Each row is a point on a tangle of strands that fork and nearly touch. The rows are in no order.
Two points are linked if the straight distance between their rows is under 26. Some points are linked to none.
<467>: [  4  -9   2  10  -5 -15  15  14  17  -1  -6  13  -3   3  16  -8 -10  -6
  29   7  -2  -9  -2 -13   5]
<1012>: [ 11 -18  -3  -1  12  10   2   3  11  -1   7   7   0   8   4  -7  -2  -7
  15  -2   6  -2   2  -2   6]
<73>: [  3  11 -19   2   3  -8 -27  13 -22  -8  -4  -5 -13  -9   0  20   9  17
 -20  -4 -10   0  -2   0 -28]
<372>: [ -8  12 -10  -8   1  -1 -10  -9 -18  14  -5 -14  -3 -13  -5  11  -5   1
 -24  -3  -3 -12   9   5 -20]
<1010>: [  7 -14   2  -5  11  13   4  -5   6   5  10   8  -2  12   4  -9  -4  -8
   7  -4   6   1  -2   4   2]
<91>: [-19  23  -2   0  -8   7 -16  -6 -24   7  -1   1  -5 -10  12   6  13  15
 -19   2  -4   8   6   4   0]
<445>: [  9 -19  -6   1  10   4   1   5  16   0   5   9  -3   6  10  -8  -9  -7
  23   3   5  -5   3  -6   7]
<575>: [ -3   4 -16 -27   5  18  -3 -13  -5  29   9  -5   2  -2  -3   2 -13 -11
  -7  -2  -2  -7   8   0  -5]
<750>: [ -4 -22 -12   6   3 -19   8   4  22   0 -13  -3  -5   8   8  -2 -12  -5
  27  10  -7  -7  -4 -20   1]
<654>: [-20  10  -2  12  -4  -8 -20  11 -27 -10  -4   7   5   2   1   5  18  24
 -14  -6  -4  12  -7   1  -6]
<232>: [-13  -6  10  -5   6   9  -4 -17 -14  10  -5   1  -1  -8  -1  -5   2  -5
 -10  -5  -1   2   7   7  -3]
<426>: [ -3  -5  -4  27  10  -5   4  11   6  -6 -13   8   1   0   5 -10   7   8
  15   3  -1  -2  -8 -14  -1]
<824>: [-13 -14 -23   7   1  -5  -6   9  20  -7 -13 -14   3   1  -7   4  -9   4
  16   7 -15  -4  -4 -23   0]
<987>: [  9   2  -4   9  -7  -1  19  21  17  -6   4  15  -5  -2  16   2  -8 -12
  16  14   2   1   3  -2  20]
<225>: [-19   8  15  11  -6   1  -7 -10 -22  -3  -8  -1   3  -5   6   2  20  13
 -11  -1   3  17   6   7   7]
<23>: [ -7  13 -18 -21   1  12  -3  -9 -10  24   4 -12  -2 -12   0  10 -10  -8
 -16   0   0 -16   9   1 -17]
<597>: [ 13  -7   8   5  -3 -13  15  17  18  -5   1  17   3   6  14  -8  -9 -10
  25   1  -1 -10   0  -6   8]
<85>: [ -9   5  19  12  -1   2   7 -10  -8  -6  -3   2  -5   0   4   2  13   7
  -9   7   9  14   3   9   7]
<673>: [ 8  6  9  9 -1  4 18  7  8 -8  6 13 -2  6  6 -1  1 -6  3  8 11  5 -2 10
 13]
<234>: [ -3  -4 -10   6   5  22   0   5   4   2  10  11  -7  -3  10 -13  -1   2
   6   7  -2   1  -2  -3   4]
<473>: [  5  10  20  14  -2 -15  19  12  13 -12   2  14   1   7   2   6   4 -10
  -5   2  10   2   0  15  16]
<647>: [  2   6  28  12  -6 -15  21   2   5 -14  -4  10   0   4   2   2   6  -4
  -5  -1  14   2   0  13  11]
<51>: [  5  13 -19  -2  -6   2 -12   1  -5   0   0 -17  -1 -15 -13   9  -1   7
 -16  -4  -9  -8  -4  -1 -17]
<416>: [  1  -8   9  -3  -7  -5  -3 -14  -3  -6  -3 -20  19   0 -26  -4   5   1
  -4  -6  -5   7  -8   2  -4]
<343>: [ -8  -5  -4  27  10 -17   2  13   5  -6 -26   7  -5  -2  10  -9   6  10
  20   5  -9  -2 -11 -19  -1]
<929>: [ 16 -15  15  -3   3 -17   4 -10  16 -14  -4 -12  16  14 -15   3   4  -9
   6  -8   9   6  -7   5   0]
<361>: [  9  -8   4  14   7  -2  13   8  11  -6   1  12   0   5   7 -11   1  -1
  16   1   6  -4  -3  -1   1]
<655>: [ -6  12 -13  -4  -3 -13 -25  12 -30  -7  -4  -1 -13  -7   4  17  12  23
 -20  -9  -6   3  -2   1 -26]
<57>: [-12   3  25   9  -3   7   0 -14 -17  -3  -9  -1  -2 -10   3  -1  14   7
  -8   1   6  14   7   9   8]
<809>: [ 11   2   2   1 -11  -4  17  21  18  -3   5  19  -4   1  18  -1 -14 -14
  21  11   0  -3   2  -3  22]
<435>: [  8 -15   2  -6  -1  -8   7  11  15   0   5  16  -8   8  19  -3 -18  -6
  33   7  -1 -10   3 -14  14]
<791>: [ -4  -5  -6   4   9  19   0   0  -3   7  10   8  -4  -1   5 -10   0   1
   1   2   0   1  -2   4   1]
<307>: [ -3 -17  -8   5   1 -22  12   6  19   2  -8   8  -5   9  14  -6 -15  -9
  29   8  -6  -9  -4 -16   2]
<631>: [  5  14 -17  -3  -3  -2 -15   3 -11   3  -1 -18  -8 -15  -9  14   1   6
 -22   0  -9  -7  -2   2 -23]
<808>: [ 8  2 -6 13 -1  9 15 13 16 -7  4 12 -6 -3 15 -2 -4 -3 12 16  5  5  2 -2
 17]
<138>: [  9   8   7  19  -4 -12  17  16  17  -8  -5  16   4   0  10  -8   1  -6
  14   6  -1  -2  -5  -1   9]
<10>: [-16  15   6   5  -3  10  -6 -12 -13   4   0  -1  -4  -5  12  11  15   6
 -17   8   5  18   8   9  14]
<964>: [-14  15 -15 -12   4  11  -4  -6 -20  26   2  -4  -8 -12   8   8 -12  -4
 -18   1   2 -17  11   0 -17]
<813>: [-19  19   0   8  -5   8 -12  -7 -18   4   0   2  -4  -7   8   5  11  14
 -16   5  -1  13   2   7   5]
<403>: [ -5  10 -14 -24   1  12  -3 -14  -8  27   5 -10   6  -8  -3   9 -11 -10
 -12  -1   0  -9   9   1  -9]
<666>: [ 16  -8  28 -19   1  -8   8   1   4  -3   6  13  -7  21   1  -4  -5 -15
   5 -13  15  -7   0   7  10]
<268>: [  9   6  16  13  -4 -17  20  18  18  -8  -2  19   7   6   8  -7  -2  -9
  11   1   3  -4  -2   5  13]
<780>: [  0  -1 -23  -6   0  13 -12   0   8   7   8  -8   5  -8 -11   1  -3  -2
  -3  -4 -11  -7   4  -4  -6]
<168>: [-12   1  -4   7   8  13  -4  -6 -10   6   5   6  -3  -2   0  -7   3   6
  -9  -1  -3   0  -2   4  -2]
<925>: [-12  17  -9  -2  -7  -7 -23   9 -34  -5   0   3  -9  -5   9  11  15  21
 -19  -8  -3   6  -2   2 -18]
<474>: [-18  14  -5   0 -11 -12 -22   8 -35  -8  -4   5  -2  -3   2  10  18  23
 -18  -8  -3  10  -1   3 -12]
<740>: [ 10 -10  -9 -16  10  14  -5 -11   9  11  10  -8   7   7  -9   0  -4  -8
   3  -3  -3   2   4   1   4]
<827>: [ -4  -1  -9 -10   2   4  -7 -14  -4   9   4 -13   9  -7 -15   4  -2  -4
 -14  -5  -4  -1   2   6  -5]
<889>: [  1  -3   0  23   7   1  10   8   7  -7  -6  10   1   1   7 -11   3   7
  12   5   1   0  -3  -5  -1]
<478>: [  7  -6 -14 -19   9  20  -8  -9   5  19  12  -2   2   6  -4  -2  -6  -8
   2  -2  -5  -2   6   0   3]
<713>: [  4   9   6  10   3   8  15   5   7  -4   8   9 -10   2   7   3   2  -8
  -3  11  12  11  -1  11  16]
<1030>: [ 10 -18 -15  -8   6  12  -9  -4  22   1   9  -6   3   5  -1  -3  -8  -3
  18   2  -4  -2   7 -10   7]
<869>: [ -1   2  20  -1  -3  10  15  -7  -3   0   1   6 -10   2   4  -2   2  -5
  -4   6  12  11   2  13  11]
<739>: [ 21  -1  22 -14   0  -8   7  12   7  -4  12  19  -3  21   3  -6  -9 -14
  10 -10   9 -11   1   4  15]
<333>: [-14   4  -5  -8   2   5 -10 -12 -18  16  -2  -3  -2 -13   0   2  -3  -3
 -18  -7  -5  -7   7   2 -13]
<360>: [ 11  -4  11  11   2  -2  17   8  10  -8   6  14  -1   6   6 -10  -2  -6
   8   0  10  -1  -4   5   5]
<630>: [ -3   8  26  16  -3 -15  13  -2   4 -16  -7   5  -2   2   5   8  10  -1
  -7   2  14  13   6  15  14]
<143>: [-10  -8 -23  -1  -8   5 -11   9  19  -6  -3 -16   3  -4 -10   3  -9   6
  14   4 -18  -4  -2 -21  -3]
<84>: [-22   9   6  11  -5  -4 -14  -4 -23  -8  -9   0   3   1   7   8  22  17
 -11   1   3  22   3   3   9]
<884>: [ -5  -9  19   1   4   8   9 -11  -8   0   0   5  -5   4   2  -8   2  -5
  -2  -3   8   5   1  12   1]
<125>: [ 11   8  20   5  -5 -11  19  15  15 -10   5  18   4   8   4  -1  -2 -12
   1  -2   8  -3  -2  10  16]
<756>: [ 15 -12  20 -19   7   2   8  -8   3  -1   7   9  -5  18  -1  -3  -4 -15
   4  -8  11   0   2   7   3]
<106>: [  1  -2 -21   4  -4   3 -12   7   9  -6  -2 -15  11 -10 -21   0   0   7
  -1  -5 -11  -3  -3 -10  -8]
<949>: [-20  14  -1   9  -6  -4 -16   2 -24  -9  -5   1   4   1   3   8  24  23
 -13   0   0  20  -2   1   2]
<642>: [  2   1 -17 -20   8  19  -5 -10   0  23  10  -2   3  -1  -4   0  -8 -10
  -5  -4  -5  -6   5   2  -1]
<487>: [-10 -11  14  -3   6   9   2 -14 -10   6  -3   2  -1   0   0  -6   3  -6
  -6  -5   4   2   2   8   0]
<1039>: [ 1 -1 -6 12  4 19 11  7  9 -2  8 10 -8 -1 10 -8  0 -1  6 12  5  4 -2  0
 10]
<114>: [  1  17 -13 -13  -7   3  -6  -8 -14  12  -4 -24  -4 -15  -5  10  -9   0
 -20   3   0  -9   7   1 -21]
<87>: [-13   0   1  -9   3   9  -4 -16 -18  17  -3   0   0 -12   0  -1  -1  -4
 -15  -6  -1  -4  10   5  -6]
<113>: [  7 -19  -4  -2   4   0   7  10  18  -1   6  12  -6   8  16  -7 -16  -5
  28   7   2  -7   2 -11  10]
<1036>: [ 18 -17  17 -11   8 -10   4 -11  14  -7   1  -6   7  18  -9   1   0 -13
   3 -10   9   1   0   5   2]
<990>: [ 20 -18   4  -6  11  -2   5  -2  17  -3   6   6   3  15   0   0  -3 -11
  14  -5   7  -1   2   1   4]
<233>: [  6 -15  12 -15  11   9   4 -13   2   7   3   4  -1  12  -1  -4  -4 -15
   3  -6   7   3   2  10   2]
<388>: [-10  -2  -6  25   6 -27   4  11   2  -4 -31   3  -9  -3  11  -8  10  11
  21   8 -13  -2 -16 -22   0]
<501>: [  9  14 -21  -3   4  -2 -23  12 -16  -3  -3 -14 -14 -15  -1  20   2  12
 -20   0 -10  -3  -2  -1 -27]
<311>: [ -4  -3 -22  -4 -14   5 -10  11  15  -9   1 -17   7  -9 -16  -2  -7  13
  14   1 -20  -6  -5 -24  -6]
<293>: [ -1  -9  -5  -9  10  11  -4 -13   3  11   5  -5   5   1 -11  -1  -2 -10
  -6  -5  -2   2   0   7  -4]
<700>: [ -3   3  -7 -10  -6  -1  -8 -14  -7   6  -1 -21   9 -11 -23   3   0   1
 -15  -4  -4   0   0   2  -8]
<895>: [ 18  -3  23  -9  -1 -14  10  16  14  -8   9  22   5  20   2  -8  -7 -13
  11 -11   5 -13   0   3  13]
<489>: [  4  12  -5 -17 -18  -3  -1  -9 -17   9  -2 -24   5 -12 -16   0  -5  10
 -12   0  -5 -11  -3  -2 -22]
<742>: [ 18  -7  15  -1   1 -14  11  16  16  -6   2  23   8  14   8  -9  -7 -11
  20  -8   3 -13   0  -2   9]
<538>: [  9 -11  15  -6  -3  -3   2 -16   7  -8  -1 -20  22   9 -23  -6   4   4
   4  -6  -1   8 -11   1  -3]
<758>: [-15   9   3  12   2  10  -6  -6 -15   2   3   4  -3  -3   4  -1   9  15
 -11   2  -1   7  -2   5   2]
<546>: [-15  25  -8   3  -9   3 -20   4 -27   1   6   3  -8  -7  12   7  10  21
 -20  -2  -7   4   0   2  -9]
<192>: [  2   5 -19  -1  -6   3 -11   2   0  -1   1 -14   6 -10 -22   3   0   7
 -11  -4 -13  -4  -5  -4 -12]
<513>: [-13 -19 -17   8   6 -12   0   4  19  -2 -12  -8  -3   5   1  -1 -10  -1
  19   9  -7  -5  -5 -21   0]
<861>: [  3  18  -8 -20 -13   4  -1  -8 -14  15  -2 -29   0 -13  -7   5 -12   3
 -15   6  -1 -13   3  -4 -22]
<725>: [  3  -4 -16   1 -13   3 -11  10   9  -8  -1 -17  13  -9 -20  -7  -4  13
  10  -2 -16  -4  -9 -20 -10]
<353>: [  1   7  -4 -11 -14  -4  -5 -12 -13   5  -4 -23   9 -15 -22   0  -3   7
 -15  -3  -6  -5  -2  -2 -14]
<137>: [  2   8  14   2   1   6  15  -3   1  -2   1   8 -16   1   5   7   3 -13
 -10   9  14  13   7  15  19]
<812>: [ 21 -12   9 -10  10  -6   1  -9  18  -5   5  -5   7  16  -8   1  -2 -10
   9  -6   6   1   1   2   6]
<608>: [  1  -4   3   1  -8  -3  -5  -7  -4  -7  -1 -18  18  -3 -31  -6   5  10
  -7  -6  -8   4 -10  -1  -9]
<475>: [ 13 -15  19  -8  -2 -10   3 -18  11  -9  -3 -19  18  12 -18   0   4  -4
   3  -7   4   7  -5   3   1]
<423>: [ -5   7  23  14  -1  -3  12  -6  -3 -12  -6   3  -4   1   6   4  14   5
  -7   4  14  16   1  13  10]

A fork is a point with three links. Follow the links from the first point to the second and name the forks in between, in order.
<758>; <654> => <813> <925>
<91>; <808> => <813>
<742>; <416> => <1012>
<85>; <758> => <925> <813>
<501>; <473> => <925>

A fork is a point with three links, a tip a point with one. Leave the first point through the second and follow the links. Name the first fork or tip that comes.
<360>; <361> => <388>
<861>; <489> => <964>
<791>; <234> => <809>
<987>; <808> => <813>
<225>; <57> => <138>
<742>; <895> => <1012>
<647>; <630> => <925>
<1012>; <990> => <608>

Follow the links from the first point to the second, and from the first to the third. Name the last point that the two ways share.
<758>; <949>; <501> => <925>
<1036>; <113>; <597> => <1012>
<654>; <91>; <73> => <925>
<435>; <929>; <750> => <1012>
